A landscape with many valleys, sampled at points; each row gives a point and its height.
A ball rolls from a point to whichever of its 2 nearest points has the largest drop for the distance, and stops where none of them is lower. Distance is the straight distance between rows; heights are no part of it.
<1294>: [154  95 120  94 130  97 171 120 169 158 161 144 129  98 140 119 132 141
 116 120 134 101 175 145  97 137 151 177 115  96 108 149 134 109 134  93
 155 107 175 120 130 137 116 152 165 153 150 135 143 148 159 137]  h=6.36
<757>: [125 151 137 137 118 141 135 177 134 140 101 172 125 134 147 139 153 150
 140 164 106  64 121 157 153  99 124 136 104 188 125 106 110 169 189  95
 128 145 151 134  82 169 183 146 144  91 142 110 127 130 111 126]  h=6.76
<44>: [129 152 104 110 112 177  78 140 125  96 128 148  93 146 140 147 114 109
 121 137 114 117  96 141 124 118 129 130 108 151 144 127  82 103 131 122
 115 182 104 126  71 144 160  98 126  78 140 161  56 156 109 112]  h=6.39
<895>: [136 123 157 108 132 101 102 136 121 142 120  69 110 199 135  82 146 164
 163 191 123 162 105  84 125  98 142 178 179 126 149 129 112 149  72 142
 151 170 161 141 133 107 135  61 157 114 127 153 151 135 133 120]  h=3.18
<1242>: [120 139  91 180 128 122  79 165  91  89 123  92 135 110 123  85  99  97
 152 154 146 209  87 104 138 139 132  96 180 124 149 148 128  88  76 144
 109 119  90 141  91 105 112  85 116 156 124 153 124 130  92 135]  h=2.58
<196>: [144 118 108  92 131 135 131  97 141 189 207 112  83  94 130 107  66 119
  67  83  90 130 157 141  42 131 110 154 109  94 103 171 153  71  76 123
 144 127 120  75 149  89  76 166 131 142 147 140 105 152 149 124]  h=2.22
<556>: [103 103 115  85 110 137  75 126 129 148 129 125 118 142 133 126 122 112
 118 122 108 135 148 128  93 135 136 157 118 116 150 132  66 106 143 118
 143 157 137 115  71 131 128 102 106  95 152 194 120 192 166 100]  h=2.35
<32>: [122 111 155 109 132 109 150 155 179 111  90 172 163  99 122 165 161 131
 172 126 166  86 106 137 158 138 158 141 111 155 158  91 129 174 197 136
 151 112 138 145  27 169 151 118 122 133 161 143  97 137 104 127]  h=7.16
<890>: [144 135 150 149 151 134 129 101 137 144 141 171 123 140 130 184 148 102
 141 109 114 101 143 144 132 133 125 149 103 131 126 155 117 113 183 113
 112 128  62 131  86 132 130  82 141 126 142 144  84 108 119 135]  h=5.64
<626>: [ 80  89 119 120 173 117 110 154 154 171 112  48 122 195 150  63 121 151
 185 192 131 132 111 131 136 118 117 160 167 113  75 163 154 156  81  94
 154 116 123 127 134  87 159  93 187 131 118 152 171  93 121 172]  h=3.91
<1011>: [110 144 120 147 111 101 159 149 115 108 122  97 142 101 104  81 131 130
 118 146 135 169 148 135 119 110 132  88 158 122 100 116 100 104  78 134
 114 123 174 117 165 118 116 154 123 159 111 122 178 130 156 125]  h=4.27
<612>: [186 148 142 113 120 114 202 141 140  55 107 140 143  88  92 147 160 135
 173 142 170 104 149 151 162 110 180 151 142 121 178  96 137 137 129 170
 129  99 152 153 120 122 109 144 155 142 110 119 102 139 139 133]  h=3.25
<522>: [184 198 167 138 150  93 177  92 101 163 138 110 110 136 139 140 148 124
 164 103 112 160 138 156 111 127 133 187 139 119 174 118 119 158 143 154
 136 139  93 138 153 108 110 102 160 139 145 163 122 105 121 109]  h=3.03
<1211>: [ 84  81 119  60 101 177  75 110 119 167 167 132 102 160 147 119 100 116
  75 108  90 116 129 133  95 144 112 139  96 122 113 133  83 109 115 103
 140 176 151  79 120 137 123 124  82  87 121 149 145 169 156 116]  h=2.04
<1203>: [139 168 114 141  81 176 123 127 111  71 165 150  95  98 115 154  88 110
 129  84 125 176 108 135 112 145 139  85 123 167 174  91  98 120  91 172
 117 119 106 122 123 137 129 148  93 139 137 133  99 158 118 108]  h=0.88
<660>: [148 200 112 125 113 149  70  90 115 179 100 122  86 190 148 148 138  92
  88 153  64 126 174 184 114  91 120 199 108  98  95 145 113  94 116  70
 145 192 106 127 166 127 133 121 159  74 141 145 114 102 126 140]  h=2.71
<367>: [159 141 158 131 140 158  81 104 116 149 103 156 119 198 119 174 156 103
 114 123  93  96 148 171 138 127 116 153 101 122 126 163  94  84 176 119
 108 153  76 149 121 126 145  75 128  86 100 149  89 114 156 121]  h=5.75
<438>: [109 184 145 169 124 103 134 122 106 139 133 111 115 113 130 136  89 109
 147  93  90 152 142 116 108 142 119  97 123 185 158  65  98 185 177 122
 127 134 118 124 135 183 152 139  94 125 172 138 193 135 111  80]  h=1.43
<174>: [136 115  93 162 176 119 163 124 115  87 123 111 117 114 118 160 101 133
 124 134 172 125 120 123 157 132 113 123 138  95 101 166 187  92 102 125
 109 103 105 124 158  76 104 123 163 143 136 132  68 102  93 169]  h=1.29
<962>: [173 149 155 103 169 116 106 107 129 177 136 119  62 180 183 163 149 136
 140 122  89  89 136 157 138 134 126 209 111 125 130 141 128 157 159  96
 144 190  84 152 114 139 120  68 178  71 167 165  86  90  86 118]  h=3.29
<181>: [111 204  97 174 116 145 137 127 105 108 104 121 128 125 106 112 114  99
  90 143  97 164 137 174 124  96  98  97 124 130  88 147  96  80  98 120
  86 160 101 107 187 118 139 140 132 121 107 133 141 110 126 141]  h=1.79
<316>: [154 171 153 129 146  86 138 136 117 170 131  92  83 166 168 122 149 147
 162 147 104 110 116 140 138 124 126 203 133 136 136 118 127 179 159 114
 140 169 125 129 121 144 130  94 170  93 153 162 131 103  71 116]  h=3.34
<110>: [146 207 114 154  78 148 132 108  85  98 179 140  84 120 124 128  82 128
 102  90  98 178 116 138 104 139 120  96 118 183 146  86 104 153 109 125
 107 138 136 101 184 150 150 174  93 143 138 109 152 144 107  92]  h=0.20
<1165>: [170 144 147  72 111 134 137 117 128 109 162 160  95 147 154 173 141 158
 138 114 139  83 109 133 117 117 140 162 114 147 174  93 105 155 133 158
 137 151 183 141  98 143 145 126 142  95 132 150  71 179 137  90]  h=6.19
<956>: [105 101 155  89 109 134  91 113  98 131 111 108 155 161 100 119 154 127
 118 125 120 143 122 112  96 136 144 107 153 140 161 113  66 108 126 186
 123 149 168 130 119 134 129  98  89 118 106 144 139 182 206  76]  h=3.90
<1229>: [158 108 117 156 169 151  96 108 167 130 162 182 147 149 125 179 109 123
 119 143 129  62 125 148 142 114 135 127  88 118  90 178 176  84 184  83
 117 130  64 176  61 108 125  91 175 101 138  68  55  95 114 179]  h=5.43
<263>: [128  84 158 113 121 124 181  87 158 156 123 152 177 134 105  85 133 120
  88 116 120 101 188 143 132 133 111 120 101  92 101 156 153 109 131 129
 100  80 153 116 199 122 115 176  85 151  53  85 185 124 159 160]  h=3.33
<700>: [117 189  96 174 129 114 149 150  96  84 109 101  97 141 123 114 127 156
 107 173 125 139 126 149 148  78 100 121 150 127  86 136 140  99  91 115
  83 167 137 123 189 110 144 143 163  98 115 125 128 107 107 148]  h=1.37
<1206>: [155 195 150 137 150 145  67  90 110 191 123 111  56 184 165 154 124 105
 124 128  61 144 149 165 114 132 112 207 103 127 112 135 115 142 136  74
 164 190  58 132 143 131 139  92 151  90 169 153 100  78  91 115]  h=3.01
<854>: [159 132 169 113 162 121 159 114 111 134 160 137 102 165 179 195 166 171
 133 109 144  74 125 117 170 122 108 153 120 120 143 128 179 182 159 136
 112 107 131 138 174 113 119 128 175 129 125 107 103  98 109 124]  h=4.51
<882>: [172 180 158 113 100 100 154 118  79 128 167  87  95 178 127 119 151 168
 117 135 112 174 116 101  98  75 129 152 160 140 173  84 103 166  89 169
 123 173 198 135 200 114 125 131 135 119 121 108 161 135 160  77]  h=2.55
<583>: [149 109 154 117 118 125 199  83 130 142 129 145 163 131 121 145 151 160
  86 108 142  75 165 115 143 118 105 138 110  98 114 136 208 145 133 151
 109  85 170 121 227 107 107 195 117 152  72  68 165 112 174 148]  h=3.64
<6>: [118 108  98 121 143 143  81 103 121 169 191  73  70 109 146  70  36 112
  79  96 113 170 105 124  77 133  97 133 121 105  99 172 159  69  61 124
 123 120  75  80 136  86  77 149 124 141 126 150 105 140  99 146]  h=1.86
<593>: [122 127 141 128 102 126 181 140 132 102  91 118 177  90  76  73 139 124
 113 142 141 124 159 153 133 121 145  75 130 121 110 109 105 114 109 145
 102  95 187 122 185 132 122 190  87 158  58  80 181 122 187 130]  h=4.47
<1233>: [105 155 125 179 138 119 169 128 117 148 152 146 114 114 148 154 121 111
 135  99 129 148 118 112 147 152 107 106 117 151 127 113 145 170 171  99
 126 101 119  97 130 152 139 150 124 173 168 107 158  95  86 133]  h=0.48
<957>: [110 113  90 154 145 142 141 122 145 134 178 161 122  79 156 154  99  96
 120 102 140 143 125 120 131 142 121 128 117 124 113 141 150 116 140  76
 134 110  93 101  82 127 126 137 136 175 185 124 113 113  83 164]  h=1.07
<466>: [138 127 139 106 114 125 188 117 109 110 158 133 114 124 154 134 157 179
  79 102 141 102 136 100 124 128 102 124 126 118 133 102 185 178 123 150
 134  95 201  91 225 120 102 217 123 155 113  74 154 104 142 121]  h=3.96
<779>: [123 139 180 154 160  87 160 140  88 156 111  72 143 144 119 132 177 128
 165 140 136 142 141 107 137 143 123 125 154 145 174  74 123 192 151 162
 123  92 147 128 187 111 121 116 117 166 127 108 182  72 148 110]  h=1.70
<983>: [ 99  21 147  79 153 119  77 135 134 126 138  89 161 163 157 105 173 147
 118 121 162 140  92  82 136 183 120  97 133 112 141 139 149 142 125 173
 139  88 155 120 138 128 108  98 105 145 110 133 124 111 157 124]  h=2.67
<1301>: [128  66 106  91 152 116 140 143 179  95 120 132 142  88 157 156 169 142
 136 103 206 126  94  85 171 164 142 110 123 107 174 100 192 169 152 116
 194  72 165 120  83 129 100 127 123 182 165 113 103 100 111 136]  h=5.15
<452>: [169 195  81 155 112 131 166  98 157 101 158 164 104  86 121 163 103  99
 114 119 113 133 180 167  91  95 149 169 120 109 104 154 145  68 119 101
 120 129  71 149 136 113 116 139 167 122 160 136 105 133 114 171]  h=1.40
<952>: [101 112 139 116 117 105 127 136 117 161 108  91 154 134 105  80 156 125
 128 149  99 163 152 135  95 119 132 123 156 131 122 122  70 108 121 132
 128 136 166 121 148 135 127 115 109 128 118 142 191 168 193 118]  h=4.08
<486>: [150 106  89 145 150 129 145 132 118  49 112 111 125  76 101 153 115  98
 144 133 193 166 118 119 153 151 137  96 167  82 154 135 180  94  85 152
 133  75 105 127 123  87  89 121 133 183 129 140  88 122 115 145]  h=1.84
<255>: [162 163 112 160 137 156 102  92 131 131 145 175 105 144 141 180 118 126
 100 131 105  68 145 160 137 102 109 140 102 119  63 183 189  83 155  76
 119 157  67 162 118 103 134 124 183  86 138  80  77  86 125 169]  h=5.56
<815>: [ 80  37 158  92 146 125  77 135 128 136  87  89 183 130 119  89 182 136
 135 103 147 139 140  92 100 183 124  85 133 121 143 128 123 141 149 183
 139  83 158 120 116 147 107 105  70 149 124 129 147 133 204  90]  h=2.27
<152>: [154 145 118 152 129 119 135 137 101  73 116 102 130  96 114 129 132  95
 166 138 154 179 119 132 139 146 156 112 167 120 171 128 124 103  98 163
 117 103  89 132  97 119  97  95 140 144 134 172 111 137 114 125]  h=2.25
<775>: [ 75  62 131 108 108 147  90 134 134 147 112  95 165 121  95  34 136  96
 105 128 111 159 143 133 119 109 111  88 144  90  56 179  72  66  90 128
 101 134 118 111 145 112 105 108  67 107  63 133 178 158 165 131]  h=0.26
<754>: [110 138 172 154 147 118 181 130 114 158 110 131 154 105 129 166 163 121
 146 107 139 123 156 115 155 155 115 116 109 144 148  89 141 190 190 116
 119  79 133 111 171 147 123 146 116 180 128  88 168  84 144 130]  h=1.12
<1078>: [144 129 156  92 106  92 139 151 114 139 155  77  93 182 129  89 153 185
 120 183 120 155 127  77 108  75 141 166 184 125 142 111 112 151  66 154
 152 176 221 133 168 105 130 116 150 117 120 112 179 139 166 101]  h=2.86
<617>: [ 73 130  96 143 115 157  63 139 101 144 113 118 101 167 133  93 103  99
 114 151  96 169 108 126 127 125 109 118 131 152 113 129  71 108 127  89
 109 199 106 113 103 155 154 103 108 104 141 145 143 132 107 129]  h=2.12
<727>: [115  88 101 160 151 166 128 143 174  99 103 170 174  70  97 179 147 101
 154 133 172 126  87 127 195 157 139  96 121 128 152 139 164 138 170 120
 148  89  82 140  29 126 126 103 115 176 150  98  61  96 110 149]  h=5.13
<236>: [ 68  79 135 133 115 162 150 124 152 136 122 162 164  60 110  85 121 109
 105 104 135 125 137 137 128 158 107  74 101 133  95 125 122 130 138 108
 128  85 137  91 141 149 110 179  68 162 105 103 169 113 143 145]  h=3.61
<9>: [109 174  97 121 105 163  82 119 100 156 109 143  96 173 145 134 123  94
  98 136  69 128 146 160 117 114 107 155  98 137 116 121  79 109 139  67
 122 192 113 111 133 160 156 123 114  85 132 148 140 137 133 127]  h=2.41
<772>: [107  89  85 131 131 131  64 165 110  68 152  98 132 135 132  90  90 142
 122 155 178 176  68  83 158 118 120  97 178 109 110 159 140  80  50 145
 106 152 129 136 115  87 134 103 129 122 108 136 102 143 102 134]  h=2.96
<85>: [166 189  78 174 137 118 179  94 123 105 128 113  80  90 113 163  89 138
 107 120 120 164 155 160  96  89 131 168 134 105  88 156 178  68  79 128
  95 138  94 145 175  76 102 142 179 117 152 164  83 114 103 163]  h=1.83
<1221>: [143 158  81 157 106 145 145 141 147  77 161 161 110  61 147 149  99  95
 165 106 145 158 114 138 149 148 164 131 135 150 175 120 135 131 131 130
 136 126  71 125  39 142 122 132 136 135 189 143  93 131  61 141]  h=1.46
<846>: [142 100 128 119 149 127 137 103 144 107 144 151 134  95 143 176 145 110
 143  86 175 134 114 110 141 162 145 120 123 119 168 116 155 131 160 147
 156  76 107 120  79 124  97 109 130 177 153 146  78 118 112 133]  h=5.35
<1145>: [128 133 142 147 138  81 144 147 117 109  97  91 143  80 118 129 144 114
 173 122 152 166 133 108 128 171 166 101 163 140 184  79 141 157 135 152
 162  84 146 129 114 153  98 129  97 170 153 135 162 108 138 102]  h=1.68
<547>: [158 185 118 137  96 109 167 138 135  95 132 132 115  73 131 159 111 107
 180  85 114 147 149 151 128 156 170 146 131 179 184  88 115 154 151 166
 140 147  69 126  66 168 119 114 117 110 189 169 132 150  91 129]  h=1.91
<477>: [189 228 150 152 137 102 172  74 124 166 122 136 128 113 111 152 152  95
 147 100  77 173 186 194 103 114 125 181 110 111 152 141 101 124 153 153
 138 144  42 162 175  89 108 103 141 134 147 164 132 102 143 112]  h=2.77
<437>: [102 171 148 148 125 164 108 150 103 111  80 154 137 126  89 156 116 113
 147 133  95 115 117 151 129 125 130  61 118 190 155  95  63 145 154 168
 107 139 113 145 104 163 170 122  94  95 123 135 104 136 144  90]  h=6.58
<581>: [168 113 123  60 108 139 120 107 135 109 158 150 112 137 144 144 126 149
  96 122 137  97 129 145  97 114 149 156 111 103 144 137 105  97 106 134
 117 149 190 125 134 118 134 126 156  94 112 150  78 184 162 119]  h=6.07
<284>: [137 114 154 117 182  96 136 130 146 175 126  70 108 188 164 101 137 154
 178 166 134 119 107 134 126 130 124 193 141 113 130 138 155 174 122 121
 147 118 133 129 127 104 137  77 198 126 139 159 137  94  99 150]  h=3.62
<1239>: [103 141 154 138 124 129 128 173 136 126  59 141 159 142  96 115 145 130
 153 170 116  84 139 159 146 100 143 112 121 175 133 100  69 141 185 122
 112 143 153 156  92 161 175 119 122  97 109 128 138 151 152 117]  h=6.67
<620>: [157 138 160 142 119 138 184 139 160 117 109 192 156  66 100 212 157 150
 170 127 130  62 112 130 159 128 159 138  96 165 164  89 141 194 198 140
 160 104 104 168  77 165 145 138 119 140 146  83  92 122 121 116]  h=7.05
<965>: [158 225 123 163 143 102 158  95 141 180 101 124 119 135 119 112 135 104
 130 141  89 169 188 189  95  90 120 180 119 102  96 144 116 104 129 102
 129 139  86 128 192  96 133 127 177 140 127 159 140  98 132 149]  h=2.50
<531>: [116  91  94  87  90 125  86 145 120 118 182  98  85 123 130  59 102 167
 111 142 128 170 102  86 104 106 143 129 156 108  95 152 103  95  45 102
 154 201 179 120 112 127 118 141 146 104 140 140 138 180 110 105]  h=1.67
<679>: [110  92 118 115 124 104 108 145 154 145  93 122 150 107 124 101 142 113
 163 135 140 133 145 139 114 135 158 156 133 117 138 132  82 113 159 103
 138 128 135 140  45 155 141  95 132 101 156 196 139 189 134 118]  h=2.59
<594>: [141 132 106 109 105 172 106 134 144 129  87 173 121 176 141 124 101 145
  88 155  89  46 121 167 138  81 108 137 101 140  62 161 154 100 116 106
  97 169 148 134 169 123 157 171 147  82  75  99 115 135 132 157]  h=1.82
<1088>: [151 185 117 147 112 146 169 113 111 112 127 179 127 123 139 163 130 149
 108 125 113  82 138 150 130  93  98 121 110 132 101 129 163 117 128 116
  90 134 130 122 184 120 141 167 161 131  96 107 119 126 125 150]  h=0.07
<399>: [171 158  87 151 104 123 179 144 178 106  94 195 150 117 114 128 104 162
 119 172 126  47 150 137 146  82 145 140  98 123  94 150 147  96 125 108
 116 125 146 177 111 128 169 198 160 118  87  77 130 158 114 171]  h=2.60
<274>: [106  71  98 108 147 147  95 122 135 155 188 113 107  88 163 113  74 103
  97 104 138 147 112 112 108 152 105 122 123 107 111 161 151  82 111 105
 127 114 101  93  99 116  99 144 124 150 144 144  96 133 112 150]  h=1.49
<1196>: [106 135 106  89  89 157 115 143 113 115 134 145 100 156 150 111 103 154
  88 144 115 102  96 138 130  96 104 122 122 132  83 125 118 117  93 111
 101 184 179 107 159 144 151 159 143  86 102 112 135 153 119 127]  h=1.38
<1015>: [149 144 142 125 126 118 184 122 114 140 164 139  99 135 191 180 143 189
 116 111 133  63 142 102 150 109 103 149 117 130 129 100 205 198 146 125
 121 105 170 113 205 125 130 204 173 150 130  76 147 104 108 144]  h=4.25
<1092>: [ 73 103 122 152 140 134  57 134 106 138  90 108 152 142 119 116 114  86
 136 125 115 169 115 108 118 152 116  90 143 148 141 123  83 107 155 140
 102 130  87 118  74 149 139  84  89 131 132 165 138 144 131 121]  h=2.23
<596>: [145 193 159 158 117  88 172 119 112 132 133 136 114 102 143 176 127 117
 169  89 104 129 153 137 121 142 135 150 119 173 164  85 118 190 192 135
 134 132  94 128 106 170 130 136 122 120 171 148 142 121  97  98]  h=1.90
<1306>: [110 115 122 159 160 123 161 115 106 115 149 105 107 111 122 118 110 122
  88  94 167 154  99  92 153 176  93  85 132 103 120 130 197 170  95 130
 150  63 123  74 220 102  89 172  98 189 126  83 159  62  94 150]  h=4.19
<58>: [139 157 126 132  93 141  85 133 104  72 138 124 120 106 108 148  85 121
 159  84 134 167 107 114 109 161 161 101 137 192 207  73 112 155 136 195
 133 121  97 140  74 158 134 120  89 108 165 156 104 171 104  78]  h=1.42
<1142>: [172 115 145  75 132 139 109 123 135 105 104 137 133 194 113 130 154 140
 129 152 135  89 137 158 137  94 159 170 125 104 142 146  96  84 133 139
  94 148 156 162 118 117 143  94 154  89  83 152  77 170 156 122]  h=5.97
<116>: [182 135 139  99 129 144  79 118 160 136  76 178 137 235 116 145 149 135
 109 160  96  50 158 180 145 107 147 167  97 119 114 170  94  66 148 111
 105 146 119 174 106 128 158 106 139  68  62 120  92 138 151 133]  h=5.86
<697>: [145 116 108 153 108 161 149  86 175 169 105 216 186 118  98 134  90 125
  93 151 111  29 109 104 132 122 108 105  62 112  75 159 170 106 122 146
 122 102 110 171 155 133 140 190 104 138  48  36 129 125 105 163]  h=2.61
<1076>: [160 136 176 130 130 114 164 129 170 149 139 194 160 122 140 192 175 166
 170 124 133  25 131 130 166 112 155 180  92 147 135 109 156 183 219 111
 139 118 119 167  74 155 145 124 155 128 143  95 112 117 121 138]  h=6.95
<158>: [142  93 139 112 168 141 114  98 119 144 156 124 118 144 145 169 132 109
 129 108 140 130 120 118 132 149 105 134 120 111 138 149 135 117 151 146
 110 103  95 111 130 117 107  92 154 153 130 144  81 109 114 137]  h=5.51
<1275>: [145 170 168 147 127  96 166 159 133 150 131 157 113 123 174 167 174 165
 160 145 105  41 142 152 174 100 121 178 112 174 122 118 146 191 217  80
 133 156 112 124  95 146 151 134 162 101 157 110 138  90  98 137]  h=6.85
<1166>: [109 193 125 152  93 112 111 125  87 140 154 113  86 148 129 108  94 117
 118 122  87 180 118 118  98 120 131 120 126 184 143  86  84 145 131  96
 124 180 151 117 154 166 158 131 102 114 155 121 180 153 105  92]  h=0.87
<55>: [122 125 182 131 140 100 119 155  99 129 109  89 126 195 124 124 166 147
 151 174 135 124 114  98 148 106 128 143 166 151 155  99  99 159 129 159
 110 147 164 137 141 127 141  76 130 117 114 130 149 123 145 106]  h=3.47
<305>: [120  98 172 133 164  59  99 147 119 129  69  83 167 123 132 135 146 138
 177 119 153 148 113  90 128 172 154 119 170 139 184  84 154 189 176 183
 154  85 124 139  69 160 103  87 104 145 155 165 152 110 123  86]  h=1.08
<1087>: [151 107  93  84  93 115 142 138 173 136 182 149 117  68 123 112 132 126
 119 112 133 119 181 144  75 144 164 166 108  94 138 148  95  93 117  91
 172 125 173 122  84 134 124 145 138 120 168 180 132 198 161 110]  h=6.27
<971>: [ 65  72 116 126 103 142 105 176 134 131 132  85 153  93 106  28 124 128
 120 136 137 177 104 102 132 113 104  72 184 113  54 169 102  93  51 120
 121 158 145 118 144 120 118 135  85 105  97 118 193 137 134 121]  h=0.73
<1244>: [163 169 127 186 153 130 181 111 111  89 124 153 120 110  98 176 136 133
 121 122 127 118 148 148 162 107 112 126 118 109 104 160 175  99 135 124
 112 122  66 141 172 102 115 127 171 135 124 110  90  94 118 139]  h=0.70
<261>: [154 167 140  95 103 158  95 113 116 133 123 175 101 173 147 185 140 130
 130 118  92  81 126 156 114 120 128 160  95 149 158 108  80 149 147 120
 133 188 127 138 103 156 151 100 115  69 130 164  73 169 139  95]  h=6.29
<481>: [ 74  32 105  94 152 111  82 182 154 144 144  65 139 182 168  81 119 148
 152 193 165 137  79  93 165 137 111 126 165 112  79 162 154 146  77 103
 145 135 144 143 118 111 150 106 162 105 135 142 158 112  99 155]  h=3.94
<1278>: [112  83 133 139 141 137 128 149 149 103  70 152 181  93  89 142 145  96
 165 130 167 137 134 134 165 157 142  97 123 134 149 129 125 118 174 135
 120  69 108 154  53 144 143 104 103 166 122 133 112 130 145 134]  h=4.98
<973>: [ 97  40  90 105 157 102  84 171 140 129 152  71 138 117 155  60 111 159
 134 143 180 156  88  83 142 153 118 102 172  87  82 163 181 129  66 121
 158 100 147 124 133  93 125 135 141 137 135 133 131 112  99 147]  h=3.65
<852>: [ 75  73 162 140 157 111  54 120  98 173  91  88 166 163 128 109 129 123
 141 128 124 169 116  78 106 176 113  85 158 138 144 112 126 157 155 173
 133  90 117 122 101 149 121  82  84 146 130 152 170 122 149  98]  h=1.78
<996>: [102 106 121 125 132 118 176 120 124 126 153 118 126  74 127  89 127 123
  95  96 133 141 141 114 117 166 109  95 122 119  98 129 158 135 102 123
 149  87 159  70 186 135  97 188 102 184 136  97 170  94 125 138]  h=3.86
<1104>: [123 169 108 144 113 125 152 133  96  93 162 126  88 139 144 125 107 161
  93 129 135 132 107 115 143 107 101 108 141 134 107 113 153 142  97 127
  98 141 167 104 200 129 148 171 143 133 117 104 141 121  98 137]  h=0.78
<1176>: [ 81  31  96 117 129 118  57 198 128  95 148  93 172 122 144  63 128 150
 138 155 185 177  65  55 172 142 106  72 192 110  86 161 142 116  51 130
 134 131 142 143 110 104 134 112  97 112 109 115 146 126 110 130]  h=3.31
<1205>: [ 90 100  99 124  94 117 125 181 122 123 149  98 115 100 133  44 117 169
 133 157 146 178 115  91 133  97 131  97 177 128  81 137  97 116  60  92
 142 174 201 125 128 141 138 158 136 106 130 113 195 150 119 115]  h=1.24
<1022>: [ 65  70 130 107 134 179 131 133 165 126 104 162 172  78 128 120 136 130
 103  96 162 125  89  99 147 169 102  55  88 140 125 116 149 169 143 131
 145  71 154  99 130 145 109 165  62 169 114  68 122  93 140 141]  h=3.36
<871>: [162 166  92 138 125 113 186  74 126 146 182 130  75  97 139 144  75 140
  81  92 105 153 157 153  55 110 119 160 120  98 100 148 171  89  82 121
 130 123 127 105 183  78  91 173 155 142 163 148 114 136 122 145]  h=2.24
<186>: [ 78  86 127 121  97 128  44 144 104 193 128  92 132 152 105  43  92 146
 118 129  71 206 131  56  73 140 130 110 155 147 121 147 101 120  91 122
 175 168 127 114 110 147 122 117  78 126 132 136 200 166 146  82]  h=1.25
<121>: [179 151 133 110 138 119 134  80 105 156 147  97 111 150 128 126 137 112
 130 118 118 167 136 149  74 119 130 170 136  90 150 142 103 105 100 156
 124 141 123 122 149  89 114 100 158 132 133 175 108 138 149 112]  h=3.28
<161>: [109 135 165 146 131 119 155 144 121 107  67 102 193 116  75 122 150 102
 160 152 139 145 160 140 149 131 146  72 147 139 148  90  90 115 141 153
  86 107 151 143 173 127 136 128  88 159  75 101 174 126 192 122]  h=4.65
<947>: [ 83  94 159 153 154 104 119 145 140 124  36 105 207 112  80 120 142  91
 161 128 136 134 154 129 135 150 143  85 144 141 141 101 108 122 178 137
 108  80 142 146  99 158 140 122  85 158 118 137 170 128 170 119]  h=4.82
<69>: [161 125 124 138 127 134 180 142 172  82 101 181 157  98  88 139 124 129
 146 163 163  93 143 147 165 116 159 133 105 120 128 130 133 119 146 116
 135  91 138 165  89 137 147 156 148 149 107  93 106 143 127 153]  h=2.95
<393>: [137 118 165 107 131 104 109 130 113  88 107 117 141 125 118 161 145 136
 168  95 158 131 104 111 130 160 159 111 150 152 206  79 117 160 162 203
 140 117 122 149  63 162 120  92 112 116 145 166  96 150 131  82]  h=1.66
<1171>: [115 193 121 165 155 113 133 103 110 177 110  82 118 152 125  75 118 100
 143 146  98 196 136 159  90 121 114 133 141 120 106 138 109 120 104 113
 135 131  98 110 166  99 136 109 150 163 125 156 153 100 125 136]  h=2.21
<601>: [ 64  82  99  97  84 153  75 142 112 168 149 110 108 131 131  66 108 133
  99 123  86 154 129 106  84 136 130 109 124 131  97 132  67 110 100  88
 151 191 153  95 107 155 128 139  91  92 138 149 188 179 143  99]  h=1.71
<1071>: [174 159 102  91  88 136 137 114 167 100 177 188 112 100 130 158 106 120
 118 110 135  93 162 157  79 110 170 167  97 111 156 130 105 101 132 110
 135 137 149 142  99 125 135 142 143  96 142 166  94 187 157 132]  h=6.18
<1222>: [104  82 134 146 174 113 116 143 103 108 149  96 112 163 140 138 117 134
 104 124 187 131  82  83 177 169 105  99 138 105 125 135 193 172  97 141
 124  79 115 102 202  91 124 138 135 154 125 108 127  74  81 155]  h=4.56
<1037>: [129 109 142 146 115 152 177  61 174 159 126 197 203 128  95 121 102 123
  96 120 123  70 166 112 138 140 119 112  74  94  91 143 152 102 144 115
 118  73 112 144 143 143 126 167  80 166  47  38 161 107 129 168]  h=2.99
<782>: [125 132 186 106 125 118 128 124 107 134  92 120 154 177 107 143 174 135
 142 127 121 117 148 139 115 111 132 132 147 147 177  87  83 148 169 176
  97 138 162 151 133 146 146 102 105 101 115 150 147 158 191  82]  h=3.71
<791>: [167 184  88 170 123 151 177 121 164  65 151 177 119  63 119 163 108 108
 142 122 137 119 152 174 141 106 169 143 115 140 127 146 157 102 132 115
 144 131  66 145  80 131 124 134 169 112 174 113  88 132  86 172]  h=0.96
<81>: [ 71  80 125 107 115 150  54 122 111 188 111  77 145 159 114  61 112 107
 118 144  80 192 127 101  91 128 116 117 156 113  97 169  74  85  77 134
 143 151 101 112 124 116 105  84  82 128  95 160 170 154 178 125]  h=0.72
<369>: [122  78 120 111 176 104 141 154 144  86 123 110 126 128 158 156 161 141
 108 112 213 122  84  75 192 160 123 102 132  97 156 100 204 184 127 116
 165  59 140 104 158 105 114 137 134 170 146  88 104  78  90 152]  h=4.90
<1053>: [122 161 121 120  98 178  90 142 113  92  96 145 142 123  94 133 116 100
 127 140 112 142 119 157 108 120 136  90 120 145 145 122  46  89 112 153
  96 149 115 141 101 136 153 111 114 100 103 150  94 173 163 118]  h=6.49
<674>: [ 62  18 128  76 135 163  92 146 172 111 146 128 155 116 156  86 149 140
 102 101 176 118  73  99 147 170  99  64 101 127 109 131 162 163 127 144
 153  88 157 103 131 127 111 145  76 132 106 104 110 100 124 141]  h=3.06
<491>: [147 122  91 153 108 148 129 125 173 163  96 205 148 132 132 125  91 137
  98 157 101  14 115 139 141  96 112 120  79 142  53 170 179 109 122 115
 109 150 148 169 140 125 158 206 143 101  88  59 121 152 115 174]  h=2.20
<753>: [123 100 112 163 160 158 140 117 153 121 162 178 167 101 120 194 126 120
 131 122 154  84  93 126 174 134 127 123 105 110 106 156 187 128 167  91
 135 107  77 143  65 117 127 102 156 158 157  75  55  92  93 173]  h=5.28
<1017>: [162 172 177 132 120  94 181 141  85 109 147  87 120 130 128 145 174 145
 157 118 143 146 132 114 125 114 149 144 163 142 198  67 114 184 131 183
 125 131 178 144 174 121 114 141 128 139 125 114 153 113 150  81]  h=2.17

Where does a ball stop that starts at each point below?
<753> | <1233>
<481> | <1088>
<956> | <1233>
<626> | <617>
<1142> | <852>

Call two points neighbours if one is among the 2 nearest of the other. Go from one point of each pair to the other, from neighbour to neighbour, staying as low as possible. Name the highest point that can't be avoided.
<791> / <1233> | <547>
<852> / <1088> | <481>
<617> / <852> | <1092>
<1233> / <305> | <779>
<110> / <305> | <393>
